Each row is a point on a tangle of strands that fork, close into loops and nearly touch. The rows are in no order.
Two points are linked if the straight distance between their rows is under 72.5. Some points are linked to none.
<1387>: [ 17 -38   5   4  17  23 -10 -15  13 -22   4   7  26 -10   6  13   1  16
 -11  21 -16 -16 -12  13  -3   9  14  21   6  -5 -14   2  14  -2 -24   0
  14  -8]
<38>: [ -4   6 -15  -8 -16   2 -15 -14  -3   7  -2  19  -8   4 -16  -1   7  -8
 -20  20  -2  -7  14   9   7 -23  19  24  -3 -39   3   5  -7  16 -23 -17
  -2  -4]
<353>: [-16  -2  -2 -20 -13   9  -3   3  -7  17 -21 -27 -26   0 -12  20   9 -15
   7 -30  -7  11  11   3   4  15 -20 -10  -9 -13  10  18  -8  -6  34  12
  -3  17]
<75>: [ -9   4  -1   9 -16   2  10  14 -14  10 -16 -28  -3   8  -5  10  -2  -2
  10 -19   1  20   8  -9   5   1 -13  -8  -3   8  26  11 -14  -1  28  13
 -21  13]
<941>: [  0  21  -6 -12  17  -3   0  10  11  17  13   8  -2  14 -19 -22   4  -4
   3   7  -5 -22  -1 -19   8 -16  12   7  -2  -1   2  -2  -7   3  -4  -5
 -14  -2]
<610>: [ 12  10 -16  16  26  12  -7  -8  22 -19  26  11  20   2  -5   9   1   4
   4  26 -11  -6 -12   9   2  -1  -2 -14   0  -8   7   9   4   7 -17  -6
  -7 -13]
<1400>: [  6 -10  16 -11   2 -16  -4   9  16  16 -15   7 -11   1  -1 -12 -10   8
  12  -2   1 -26  -4 -26   0   0  -5   8  -9   6 -24 -19  28  -9  13  -8
  20  13]
<1128>: [ -4 -15  24   4 -11   9  10  -6 -10  -4 -14   9  -1  -1  13  25   3  20
  -1  -5  22  14 -20  19  17  -2  -7   5  -2   3 -19 -17  17  -1 -10 -14
  11  21]
<636>: [ -8  23 -11  15 -13  -4  -2   3   9   4 -14  -3 -20   6 -14   9   0   0
  -4  10  15  -4  10 -11   7 -28 -19  -5  -8 -21  17  15 -12  10 -12  -7
 -16  17]
<114>: [ 14  -5   5 -12   0   2  26   8  -8  -9 -11 -26  -2   0 -10   2  -3  12
   2  13   5   2  -5 -24   9   2  14  13   7   1   6   6 -47  -5   1  14
  -5   7]
<33>: [-13  31   5  36 -31 -26  -8  13  -4  -4   5  11   4  15  10 -13  -8  -2
   1 -22  21  -1 -14   5  -6  -1 -12  -1   0  23  -4 -15   0  -8  -6   1
   9  -3]
<1019>: [-16  -1 -11 -25  -3   7  -8   1  -5  23  -8 -18 -10   5 -28  -1  20 -12
 -15   1 -15 -28  28 -15  -3   5   1  16  -6 -20 -18  28 -17   7  26   4
   5   3]
<989>: [-14 -13   7 -11 -16   8 -14  -4 -21  12  -6  15   2  -9  -8  -9  18  -6
 -27   3  -6 -20  19  -3  -5 -25  16  16   2 -19 -13   9   9  19  -9  -9
   0   3]
<1194>: [-15 -15  -6  14 -10   7   9  14   2  26  -1  12 -23   3  -2  19 -17  12
   4   7  33  27   0  -3  25 -23  -2 -29   0 -10  18 -20   5   7 -17 -13
 -13   4]
<243>: [-22 -10  -3   6 -20   7   4  25 -11  35  -7   5 -14   7 -10   7  -8  -3
  -4 -15  13  23  18  -7  17 -28   5 -20  -2  -4  24  -6   7  15   9  -2
 -27   2]
<53>: [ -5  -4  -4 -32  -4   1  -4  -4  -6   2  -7 -24  -7 -20  -7 -11  -5 -32
   7  -8 -16   9  14 -21 -22  13 -10  -2  10  -9   6   8 -38  -2  23  15
  15  -4]
<568>: [ -3  -4  -8 -19  10   0 -12  -5  26  22   6   9 -27   2  -7 -28  -3 -34
   9  11  -5 -14   7 -24   7  13  -6 -11  12   2   1   4  -2 -22   7  -1
  18  -5]
<234>: [-12  10 -17 -18   7  -4 -25  -6  10   1   5 -17   8  -2  -3  -3  14  -7
  -2 -13 -31 -26  10   7 -19  17 -21  -9  -9 -10  -9  37   2  10  33   3
   6   1]
<83>: [  2  17   0 -34  25 -11  -8 -13  21  14  11  20  -9   4   1 -41 -11 -10
  15 -12 -22  -1 -16  11  -4 -20 -12  -7  -7   2  -2  -9   1  -4   1 -13
  -1  -4]
<700>: [ -5  24  27  30 -15  -9  12  17 -15 -15  -7   0  13   3   8  -5   5  12
   4 -24  17   0 -16   5   1 -10 -14  10   3  32 -11 -13  -4  -5   1   5
  -4  17]
<889>: [-10   7   4 -22 -10 -17   0  14   6  19 -14   7 -10  11   1  -9 -15  -4
  13 -27  -6   4   7 -11  -3  12  -4  11 -16   5 -15 -29  24  -2  28   2
   9   3]
<96>: [ 10 -13 -10 -37  11  -5  10 -28  10 -10   9   3  -2  -1  14 -11 -12  -5
  11  -1 -14  25 -15  24  -1  29  13  -9  -5   1   4   0  -8 -16   1  -5
  12 -21]
<1157>: [ -4  22 -11 -10  30   0  -5   8  30  12  22  17 -17  11 -22 -24   3 -24
  10  11  -5 -18   4 -22  11   5  -3   3   9   7  -7  -7  -5 -16   3   7
   1 -18]
<204>: [ -6   5  18   6   1   5  -1 -12   8 -14 -14  10  -2 -21   5  24   9  -8
  10  -7  -6  -1  -4  17 -14  15 -29   7  -6  -3 -17  -7  33   0   5  -2
  17  16]
<1104>: [ -9   6  -6 -11 -16   6   1   8   0   8 -28 -18 -25  -7 -26  11   9 -11
  -3   2   0 -15  24 -26  -1  -5 -13  19   1 -22 -11   9 -20   1  25  13
   4  22]
<1222>: [  7  -4   9  38  -9   0 -26  20  -1 -16  14  29  25  10  11 -17  -1   3
 -13  -8   7 -26 -22  16  -4 -17   8  11  11   9 -23 -12  21   6 -33   0
  12 -10]
<1252>: [-21  13  -7  16 -25  -7  -9  19 -13  33   7  15   5  20  -5  -4   3  -5
 -10 -26  11   7  15   5  10 -23  10 -10  -2   8   6  -9  26  23   7  -5
 -25  -9]
<748>: [ 11 -20  15  14  11  14 -25  -6  -2 -14  -6  17  -2 -20  -2  -8  14  -5
 -11  21  -5 -27  -4 -10 -14 -18 -11   8  12 -13 -17  10  17   3 -25 -14
   8  18]
<491>: [-10  16 -14   8 -15  -5 -31  -5  -7 -12   9 -15  27   0  15   4  10 -10
  -6 -10 -27  -9  18   7 -27  25 -10  -6   0   4   9  27  12   7  34  14
  -2  -2]
<1120>: [ 11   3  10  11  25  -7   0  13  -1   4  14  -7  32   1   8  -3  -5  34
   8   0   0   0  -9   2   0 -19   5 -11 -10  12   8  -8  26  16  -1 -14
 -19  -4]
<377>: [ 16   7  22  -9  43   7  31   5  16 -10  -5  -7   3  -1  -1   0   2  18
  18  -4  -1   3 -19   2   5  -3  -9  -9 -10  16 -21  -6   6 -13   9   0
  -3   4]
<260>: [ -4   0  16  16   3   2  23   1  -5 -10   4  -5  -7  -1  20  16  -5  10
  15  -7  19  30 -16  10  -2  15 -13 -36   1  28  10   1   7 -19  -4   3
  -3  -6]
<718>: [-10 -33   0 -31 -11  11  -1   1  -6  10 -26 -16 -16 -23 -13   4 -11 -25
   1  -3  -2  19  11 -33   0   1  -9 -11   0 -24   9  -3 -18  -4  25  15
  10   1]
<589>: [ 11   8 -15  10  24   0  27  23   3   8  32 -10  14  18 -19  11   6   9
   4   5   8  -6  -1 -17  15  22  22  -5   2  19   5  -6  -6   1  10  11
 -19 -18]
<1313>: [  6  20   5  -1  -2  -7  -7  -5   3 -10 -17   2  18  -8  -4   4  10  20
  -7  -5 -11 -17   1  15  -7 -34 -17  25 -21 -23 -11   4  11  23   5 -13
  -6  26]
<1408>: [  3   5   1   5 -38 -16   1  -1 -26  -5 -17  -6  -2   0  13 -10 -17  -1
  -4 -13   4  27   7   4 -10 -13   5   6   4   3  21  -6 -21   4  -5   8
  -7   1]
<1143>: [ 12 -12   9  21 -15   3  14   9 -26 -15  -1 -15   0   0  -5  -2   0  12
 -14  21  21   1  -2 -23   6  -6  19  17  24  10   5  -1 -41   0 -24   9
  -3   8]
<364>: [ -3   8  -9  16  -8  11 -32   1  -2 -26  18   2  44   1  24  -3   5  -4
 -14   2 -29 -17   2  17 -21  11   8 -10   4   3  14  30   2   3   1  20
   1  -9]
<26>: [ 27 -22  11  16   1  -4  13  -7   5 -19  -1  10   2   5  16  -3  -9  41
  -3  12  12 -15 -42  20  22  -5   8  13  -3   3 -19 -18   0 -14 -31  -9
  12   8]
<504>: [ -2   3  13  15   6   3  19  21 -13   8   8 -12  38  10  -2  11   9  27
   2  -8   6   8   1  16  19 -15  14   6  -4  12   8   0   4  18   9  -5
 -30   6]
<758>: [-16  -5  -2 -27 -20 -10 -13  -1  -5  17 -17  10 -25 -14   1 -11  -6 -21
   8 -30  -9  16  22   1 -17   2 -14   0  -9 -12   4 -12  22   8  20  -1
   7   7]
<1136>: [  3 -13  -3 -12 -14 -14 -19 -10  -2  -6   4 -13  21   4  16  -6  -8  12
  -5   2 -10 -15  -1 -11 -15  19  14   6  -3   6   8   5  10  -2   6   2
  13 -11]
<1029>: [-20 -26   8 -32 -15  19   4   4 -15  22 -29  -2 -21 -10  -8  16   0 -20
  -1 -27  -1  28  16   0  14  -3  -6   0  -3 -24   6 -11  -9  -1  24  15
  -5   7]
<329>: [-10 -30  11 -26  -9  16  -1  -2 -15  18 -10 -24   8  -1  -2   5  15  -2
 -13   4   4 -18   9 -27   2  16  19  -8   6   3  -1  25  -7  -3  22   5
   5   9]
<697>: [ -2  -3 -28 -49   2 -18 -22  -5  11  20   4 -10  -9  16  -4 -15 -22  -9
  11 -19 -26  20   5  -3  -4  11   1  -3 -14 -20   6  -3  -3   3  27  -7
   2 -12]
<1322>: [-21  25  16   1  -9  -7   8  24  -3  18 -19   2 -28 -13 -15 -13  15 -11
   1 -32   9 -27   9  -5   1 -20 -34  -7  -4  -1  -4   7  -5   9  19  10
 -14  26]
<760>: [ 23 -17  -2   7  40  26  11 -15  25 -25  14   9   9  -4  -5   5   3  10
   4  21 -15 -10 -24  16   2   7   7   3   4  -2 -14   9   1 -12 -16  -1
   4 -13]
<752>: [ -8  20 -14 -11  -8  -5 -14 -11 -13  -2   1 -13  -6  -6  -7  -7   5 -32
   1 -10 -26  11  26   6 -24  11  -7  31   8  -5   9   9 -39  -1  18  18
   4  -7]
<835>: [ 17 -17   8  33   1   1 -31   8  -4 -18   6  21   5  -4   9 -17   0  -2
 -15  26   1 -25  -6 -11 -17 -11  -4   2  15   8 -13  -7  21   4 -38 -10
  14  -5]
<990>: [ -5  10  -3  18 -23   8   0   9 -14   7 -22  -1 -13 -10 -20   7   7 -18
 -11  -1   8  -1  31 -22   1 -20  -5  21  12   0  -3  -3  -4   9  11  13
 -13  15]
<1183>: [ -6 -20  10 -40  18  16   5 -14   7  23 -13   9 -13  -4  -7   1   5 -20
   6   0 -11   3   3   7  12   3   3   0  -3 -18 -11  -1  -7  -6   9 -10
   9   9]
<999>: [  5 -26  28 -29  20  25  25 -10 -19  -1  -7   5  13  -7   3   4  14   7
  -8   1  -2   3 -15  18  13   5  22  17   5   2 -13  -3 -12  -4 -11   1
  -1   4]
<435>: [-16  -6  -8 -25  -6  -3 -10  -1  -3  16  -9 -25   3   2  -8  -5  20  10
 -11 -14 -24 -45  13  -2   0  11  -9  -1 -21  -5 -22  40  -1   2  36   8
   6   9]
<49>: [-12  26 -20  33 -28 -18  -2   7   3   5   6   7   0  25  -5  14 -11  -1
   1 -12  19  15  -2  13   8   5  -2   7  -7   7   1 -22   5   5  -4  -3
  -1  -9]
<1265>: [-16  37  13  24  -5  -5   4   8  -4  -6  -5  -3  -4  -3  15  -3  11 -22
  12 -33   3  14   4  32 -10  -1 -38 -12  -6  14  23   6 -10  -7   3  13
 -18  16]
<241>: [ 13   4 -19  17  22  -3  23   7  16  -6  32  -3  -5  14   0  12  -2   7
  10  14  15   3 -16  -2  12  35  11 -26   6  21  10   1  -2 -21  -5   8
  -1 -26]
<1366>: [ 15 -11  -9 -13   2  -9   8  -6  18   2 -14 -28 -12  13  -2   9 -16  12
  16  20   7  -8 -16 -27  11  22  -4 -13  -5  -4   4   8 -18 -22  11   2
  17   9]
<637>: [  0 -16  -3  -8  -3  -7  -1  -9  13   1   2  12 -21   4   2 -11  -4 -15
   4  14   4  -3  -2 -12   3  24   9   7  11   5  -5  -8  -2 -25 -12   0
  24 -12]
<969>: [  5   6  -8 -24   3  -7   7  -1  15   6 -25 -25 -14  13  -9  10  -6  15
  11   2  -3 -13 -14 -11  15   2 -16   0 -17 -22  -3  15 -16  -7  22  -8
   6  28]
<164>: [ 15  11  -5   7  22 -16   3   1   5 -14  23   3  13  -2  17  -4 -18  23
  15   2  -2  23  -7   8 -14   2   2 -25  -5  17   4 -13  31   6  -2  -7
  -8 -26]
<838>: [  9  17 -21  10  -7 -13 -14   1   0   9   0  -8  11   4  -7   7 -15  10
  -1   7  -5  15  22  -8 -11 -25   3  -5 -11 -16  17  -4  19  31   5 -15
 -18  -1]
<1351>: [ -8   4 -27 -21   3   5   3   6  18   7  14  -5 -19   8 -16  -1  -8 -31
   4   1  -1  26  24 -18   8  35   4  -2   8   2  14  -8 -17 -17  19  27
   4 -33]
<155>: [ -3 -17   9   0   8  14   7 -14 -13  -7   0 -25   8  -8  19  17  -2  -1
  10   9   5  23  -8   3  -9  31   0 -37   5  16  17  20   0  -9   1   1
   2  -4]
<796>: [-10 -13   3  15 -15   7   3  -4  -2   8 -12   7 -23  -3   7  35  -7  17
   5  13  33  18  -9  11  15  -6 -14 -21   0  -9  -1  -9  17   1 -18 -24
   2  21]
<1051>: [  5  -3 -17  39   3 -16  15  17  -6   1  41  -4   5  10   7  13  -8  20
   6   9  29  15 -14   6   7  22   8 -35   7  23  17  -2  -2  -8 -15  -5
  -3 -18]
<365>: [-16  -2   9   1 -30 -10  -1  -7   1  -2 -23  16 -25 -16   8   9  -3 -13
   4 -14  12  15   9  10 -13   2 -19  12  -4  -6  -4 -19  22   0  -7  -5
  17  15]
<795>: [ -6  -5   2   8  -8   6  28   5   4  -1  -1   3 -19   9   4  23  -9   4
   6  -5  31  25  -9  10  19  17   3 -11   0  13   7 -14 -12 -17 -11   8
   1  -6]
<444>: [ -6 -39   7   2 -16  17 -17 -13 -16  12   8  22  11   3  19   3   5   4
 -19   3   4  -8 -17  23  10   4  28  -7  10  -1  -6  -1  29   4 -21 -17
   7  -9]
<71>: [ -5  20  -3 -10  -2  -4  -4   3   0  12 -20   3 -16  -4 -18  -6   8   9
  -6  -5  -4 -13  10  -1   5 -42 -17  11 -15 -29  -8   5  -9  20   4 -12
 -14  30]
<154>: [ 12   4  16 -24  34  11  23 -12  19  -8  -6 -11 -12 -18  -3   0   2 -15
  23  -4  -4   5 -15  -2  -8   7 -22 -19  -3   6 -18   6 -11 -22  13   2
  15   6]
<1066>: [  0  -7  -5 -33  -5  -3 -13 -20  -8   8  -2  -6  16   9  10  -6   4   8
  -8 -12 -25   1  -8  28  -1   6  14  15 -15 -22   6  15 -11   8  10 -10
  -2  -2]
<550>: [ -5  -3 -26 -21   6  -8  -4   1  18  12  23  13 -11  13  -8   2 -13 -13
   9   3  -2  20  13  -7  11  33  11 -13  -1   6   5 -16  21  -4  15   0
   5 -23]
<127>: [  3 -26  10   4 -29  -7   2  11 -31   4 -10 -15   5  -1   6  -4  -5  30
 -21   6  24  -3   2 -20   5 -17  24  13  17   6   2   0 -14  10  -9  -4
  -1  14]
<249>: [ -5   9  -4  39  -4   1   4   8  -8  -6  14 -12  -1   8  -1  16  -1  -1
   1  18  22   7   2 -13  -1   5  -1 -20  11  15  17   6 -10  -3 -18   0
  -8  -3]
<509>: [ 14  -5  10  -9  40  13   3 -19  32   3  -2   5 -16 -16  -6 -15   5 -15
  18  13 -12 -14 -18  -3   1  -5 -25 -13   0  -2 -18   2  10 -12   3 -15
  17  15]
<209>: [ -9  11  -8  20 -20   4  10  14 -17  10 -26 -13 -12  -5 -23   8  -4 -19
  -4 -18  -7  12  26 -21  13 -16  -9  19  12   4  19   3 -31  -3  28  29
 -25   5]
<483>: [  8  -7 -18 -32  37   3  -2  -6  14   5  22 -16  31   1 -14  -6   1  -4
   1   6 -24  -8   4 -11   1  10  19  15   3 -10 -10   1 -21   9  18  -7
   2 -17]
<82>: [ -8 -33  -4  16 -32  14 -15 -16 -13  -1  -2  11  -3   1   8  19   9   6
 -29  20  16 -13  -9  11  13   2  17  -2  12 -13  -3  20   4   3 -24 -15
  11   6]
<1202>: [-16   8  21   4   2  12   0  18 -12  16  -8   1  -9 -13 -14 -12  29 -13
  -9 -12   6 -26  18 -16  -5 -26 -15 -20   1   4  -5  21   9  16  10  -5
 -16  24]
<57>: [ -1   9 -20   1 -14 -16 -31   0  -1   2  12  -2  20   5   2 -13  -3   3
 -17   9 -10 -13  24 -17 -17  -7  18   6  -5  -8   3   2  23  20   3  -4
   0 -15]
<165>: [  5  -5   3  -9   4  -7  12   9   5   1 -11   3 -15  -9  -8  -8 -23   8
   8   4   7  19   0 -29  -2 -24  -2  -9  -4  -2   7 -21  -3   1  -7   2
  -2   0]
<779>: [ -9  18   3  17  -3   3  -7  -9  -1 -16 -11  -7 -11 -20   5   5   9 -27
   4  -1   6   6  20  -5 -27   1 -28  -5   7  -3  17   9  -8   3   0   9
   2  11]
<328>: [-10  20  10 -10  -3   3  -2   3  -9   7   3  16  24  13  10  -8  10  11
   1 -27 -22   0 -18  43   7 -19   3   6 -19  -4   2   1  15  12   0  -4
 -21   3]
<89>: [  0  -6   2  23 -14   9 -20  14   3 -13  12  -3  55   8  23  -2   2  27
 -10  -9 -13 -29 -12  30  -6 -13  22  -2   1   6  11  25   7  10  -6  20
  -5  -3]
<461>: [ -2  -8  15  24 -36 -13  -7  14 -37   4 -12  -2   4  -9  15 -16 -12   8
 -13  -4  16  13  10 -14 -16 -27  10  -6  13  10  13  -5  -3  14  -8  -3
  -4  11]
<649>: [ -1 -19  28 -13  14  21  14   5 -18  -1  -2   2   6  -4  -2   8  14  -1
  -5  -9   6  10   5  -4   2  10  19  23   9  19 -23 -22   6  -2   5   9
   2  -2]
<927>: [  2   1   8  26   2   8   3   7   1 -14  19   9  17  14   9  -2   7   7
  -2   2   0 -25 -33  13   9  12   5  -7   9  20  -2  10  -9 -15 -18   7
   0  -5]
<1391>: [ 18   2 -12 -13  10 -15  28 -19  -1 -19   6  -4   5   3  11  11 -15  23
   8   4  -3  23 -19  26  -4  16  14  -2 -14  -3   8  -6  -9  -7 -10  -5
   0 -20]
<656>: [ 13  17   3  31   6   4  25   9  -6 -13   0 -14  32   8  -8  27   8  27
  -2   5   1   2   0   8  18 -11   8  34  -1   7  -5  -8 -10  14   6   5
 -23   7]
<313>: [ -3 -11 -10 -47  13 -15 -13 -20  17   7  10   2   0  -9   9 -21 -12 -18
  11  -9 -30  27   7  10 -14  18  -5   2  -4  -5  -9  -4   4  -3  18 -11
  22 -10]
<198>: [ -6  14  16 -22  12  -4   3  -4   1   7   0  13   9   3  15 -19   3   0
  10 -23 -15   1 -21  19  -1  -1  -9 -10 -11   8   2  -2   9  -8   4  -5
  -6   4]
<1349>: [ 17  -4   0   7  27  -3  -2  -6   9 -19  22  22  -8 -13  14 -15  -8   2
   2  13   0  20  -3   8 -14   3   5 -21   8  16  -5 -12  27  -9 -25  -8
   2 -29]
<1119>: [-10   1 -17  22 -28   0 -18  -5   3  -4   9  21   2  10  -4   7  12 -12
 -23  24   0 -20   1   8   6   2  16  18   9 -22  -1  13  -2   8 -26  -4
   9 -11]
<162>: [  9  -5  24   1  36  12  25  16   6  -5   5   9  -2  12  -6   6   7  10
   5 -11  11  -6 -12  -5  13  12   7  10   3  27 -35 -26  13 -16   4   7
   2  -8]
<367>: [  4 -11   0  10 -17 -13  -5  -7  -6 -13   1  -4   1  -3  11   3 -14   5
   1  13  11   4   3 -17 -17  24   6   6   5  16  -4 -13  11  -6 -13  -2
  19  -9]
<619>: [ 11  11 -10   3   2   0  16 -14   4 -15  -2  15 -17 -11  -7   3  -7  -7
  -4  14  15  27  10  17   6 -23   7  18  -3 -22  15 -17 -26   3 -39   0
  -6 -15]
<1345>: [ 17  20  -8  28 -13  -4  17 -10 -20 -22  -4   5   8  -6   5  14  -6   2
  -4  12  10  36  13  28  -2 -18   7  18   5  -3  11 -12 -17  11 -29   5
 -10  -7]
<137>: [-16  38  13   3  -1  -6  -3  12  -7   2  -9  -5 -15 -10  -2 -10  23 -19
   7 -33 -14 -18   7  22 -15  -1 -41  -1  -2   1   2  17  -8   3  24  12
 -12  16]
<7>: [ -5  22 -11  11   2  -1 -17 -11   1 -10  -2 -10   1  -6  -3  -1  10 -16
  -2   9 -10   2  16   2 -18 -20 -19 -16  -3 -19  20  26 -20  14  -4  -7
 -12  14]
<202>: [-16  19 -12  13 -19  -1   2   1  10   7  -8   0  -9  22 -13  35   3  -1
   1  -2   6   3  12   2  12  17  -3  22  -8  -8 -13 -15  10   0  13  -4
   3   5]
<864>: [  3  13  -8   2  23   2 -13  -7  11 -16  38  27  -4  -4  10 -23   1 -20
  -1   9   2  11   4  11  -1   8   2 -23  17  18  13  -3   3 -11 -23   9
  -7 -30]
<848>: [ -3  13   8  34  -8 -16 -11  25  -6   5  14  17   9  12   1 -19  -4   6
  -4  -9  18 -13  -9 -11  -2 -17   1  -6   7  25 -10 -21  22   4 -21 -12
   2  -6]
<290>: [  9  26 -14  14 -18 -12   9 -10 -20 -10  -6  -8   9   3   1   0  -8 -10
   2 -16 -12  36  13  27  -2  -7   9  21   2   0  24  -6 -23   5  -3  11
 -18 -11]
<156>: [ 12  -3 -13   9 -14 -21  12  10  -6  -2  -6 -12  -4   1   3   9 -36  27
   9   9  14  19   1 -20  -6   1   8  -1  -6   3   8 -22   1   2  -3  -1
   2  -5]
<1242>: [ -4  -3  12   4  14  13  -5 -16  19 -23   8  30  -2 -20   9   0  12 -19
   7   4 -22   4 -11  26  -9  17 -19  13   5  -1 -18   2  19 -16 -14   4
  21  -8]
<541>: [ 25 -39  -8  26   1  13  -7  -3  17 -10  17  23  13   5  13  -2 -10  22
  -5  12  -5 -27 -38  27  13   3  21  15   2  -1 -12  -7  16  -6 -31  -3
  12  -7]
<451>: [  1  -7  29 -10  21  14   2  -3 -16 -14   9   0   6 -14  14 -19  15 -19
   6  -8  -7  -3 -12  -4 -19  20  -3  -7  14  30  -7   6  -2 -22   0  14
  10  -3]
<708>: [  7   4 -10 -12  24   2   7   1   4  -9  31 -12  27   8  -6  -1   6  -3
  -1   4 -14  -4   2 -11  -1  36  23  14   3  18  -2   0 -10  -6  18  18
  -2 -26]
<456>: [ -8  11 -11 -13  20   6   5  -2  15 -13  26  15 -19  -8  -1 -19  -2 -30
  -1  -1   9  27  15   1   0  23   4 -11  13  18  12  -3 -14 -22  -4  25
  -4 -37]
<1124>: [  9   9  18  15  -3  -7  14   3  -6 -21  -5  11   8  -1  13  -1  -6  25
   2  -6  12   3 -26  17   5 -11  -4  13  -7  11 -15 -19   4  -6 -23  -5
   6   6]
<327>: [ 14 -27  16 -24  30   4  -6  -8  17  23  -7   4 -14 -15   0 -32  -1 -11
  14   4  -7 -17  -5 -24  -1 -10  -4  -9   3   0 -21 -14  21  -8  12 -16
  18  15]
<1291>: [ -5  -9  -8  -4 -10  -3  -5  -2  12  12 -15  -9   2  16  -2  36  -2  26
  -7   9   7 -11   9  -7  16   5   2  14 -17 -19 -13  -5  27  11  16 -12
   6  13]
<345>: [-16   5   3   5  -5  13 -10  -8 -10   0  -7  -2  -4 -12  -1   1  28  -9
 -15   0  -9 -31  10   6  -8 -12 -19 -26  -6 -12   1  45  -3  11   2  -4
  -9  18]
<508>: [ -2   4  10 -18  -8  -1  13   2   5   2 -28 -11 -16  10 -14  17   9  14
   1   2   4 -19   3  -9  18   1 -11  29  -5 -20 -26   1 -15  -3  21   6
   7  37]
<1010>: [  3  31   2  14   5  -8   1  -4   6 -16  -5  -3   6  -8  -4   8  -2  -9
  11  -3  -9   4  11   1 -19   5 -22  15  -5   6  -8  -9  11  -1   8   5
   4   1]
<1398>: [ 17 -11   3  18   6  -8   1  10 -10 -13  20  -2  46   5  26 -12  -6  36
  -5   7  -4 -11 -25  26   5 -11  26  -6  -1   3  23  11  -5   9 -28   2
 -11 -10]
<703>: [  7 -28 -15 -29  26  10 -13 -12  21  26  18  -7  10   7  -5 -17   4  -8
  -1  15 -18 -23   0 -15  16  14  25  -9   6  -7  -6   6   3   4  20 -12
   5 -11]
<136>: [ 10   5   6 -12  26  -1  23  18   6   8   6  17 -16   2 -19 -25  -9  -2
   2   0  11  -1  -4 -24  13 -27  16   5   1   0   2 -26 -21  -3 -15   5
 -13 -14]
<122>: [-18  11 -11 -17   2  13 -10   8  -8  25   7 -17   7  16 -17   1  19 -15
 -11 -10 -16  -9  23  -9   2   6   9   3   0  -2   2  23 -10  12  32   8
 -19  -8]
<763>: [  7   1 -16  -2 -19 -18  -7  -1   2   2 -19 -14  -1   4  -1  19 -23  25
   2   7   3  11  10 -15  -5  -7   0  13 -15 -16   4 -14  19  17   8 -17
  -1  10]
<287>: [ -5  -4  10 -12  -4  11   4   6 -20   8  -4 -18   5   7  -8 -12  18  -8
  -9   9  -1 -19  -2 -20   5   3  19   7  14   5   6  26 -38  -8   4  12
  -7   6]
<709>: [ -3 -27   4  -4 -18  -2 -19 -11 -10  17 -13   7 -16 -11  19  -3  -6  11
 -10   8  10  -7   0  -4  -5 -19   0 -26  -2  -5   2   4  34   8 -13 -28
   7  16]
<144>: [  8   3   2  27  18   6 -10   0  10  -9  12   1  -5   1  -1   5  -1  -2
   5  30   6 -11  -7 -18  -4  -2 -13 -25   7   4   9  12   7  -4 -24 -11
  -5   2]
<1006>: [ 26   8  -7  10   1 -23  18   1 -13 -24  23   2  27   5  18 -17  -8  27
  -1  -3  -2  10 -20  22  -4   4  22   5  -6  11  12  -6 -13   1 -21   4
  -5 -22]
<407>: [  1 -28  18   3  -1   6 -26 -18  -7  -2  -8  12  -8 -29  17 -11  10 -12
 -10  11  -5 -24   7  -8 -25  -6  -9 -20   9  -6  -3  13  31  10 -10 -20
  18  15]
<957>: [ 11   1 -11   2   6  -7  33  -7  28  -8  -7   0 -40   2   4  10 -16   6
   6   9  29  19 -16   5  16  11  -7 -16  -7   2  10  -6 -20 -30 -16   9
   9 -19]
<1386>: [ 20 -17 -24  -6  11 -11  28  -1  16  -1  -1 -15 -26   4  -4  15 -27  12
  18  22  18  16 -11 -19  16  13   7 -27  -8  -9  13  -3 -18 -16  -2   4
   8  -9]
<1208>: [ -6  11  12  31 -18   1 -11   8 -16  -8  -5   7   0  -6  -9  -1  12 -14
 -14   6  16  -7  14 -12  -9 -16   1  27  15   4 -13 -12   4   7 -14   3
   3   7]
<966>: [  0  -4   7 -18   6   5  -6 -27  -2 -16  -3 -18   8 -10  21   4   5 -14
  12  -2 -15  13 -12  16 -19  22 -18 -30   0   0  20  26 -14  -6   6  -1
  10   9]
<733>: [ -2  10 -10  -7   9   9   4 -13  10  -1   6  21  -7   2 -20  11   5 -13
  -2  16  -2  12  12   8   7  -6   7  23  -1 -23  -3 -11  -2   6 -17  -6
   0 -11]
<1395>: [  6  12   9  19  -5   4   2   1  -5 -12 -11  -3  30  -6   1  21   8  25
  -6  -2   0  -7   6   8   0 -22  -2  39  -3   0 -17 -15  21  21   3  -1
  -7  14]

A piece is two or more points that can be reached from each other along the links. Count, over all rows, the pieces, the separate loops (a circle has one, a figure eight two, a Y none), the forks (points with three links) and the tips (points with one).
pieces | 5
loops | 2
forks | 11
tips | 17

How many points has the smallest loop of links through each point below? Write 0 if it is on no loop.
<1157> | 8
<763> | 6
<1006> | 0
<733> | 0

A fork is a point with three links, a tip a point with one. Leave the first point through the second and follow the links. Name the first fork or tip that comes.
<1351>; <456> | <7>
<241>; <1051> | <1124>
<1395>; <656> | <550>
<1387>; <760> | <703>
<697>; <313> | <1019>
<619>; <1345> | <329>
<329>; <287> | <38>
<365>; <758> | <999>
<649>; <162> | <204>
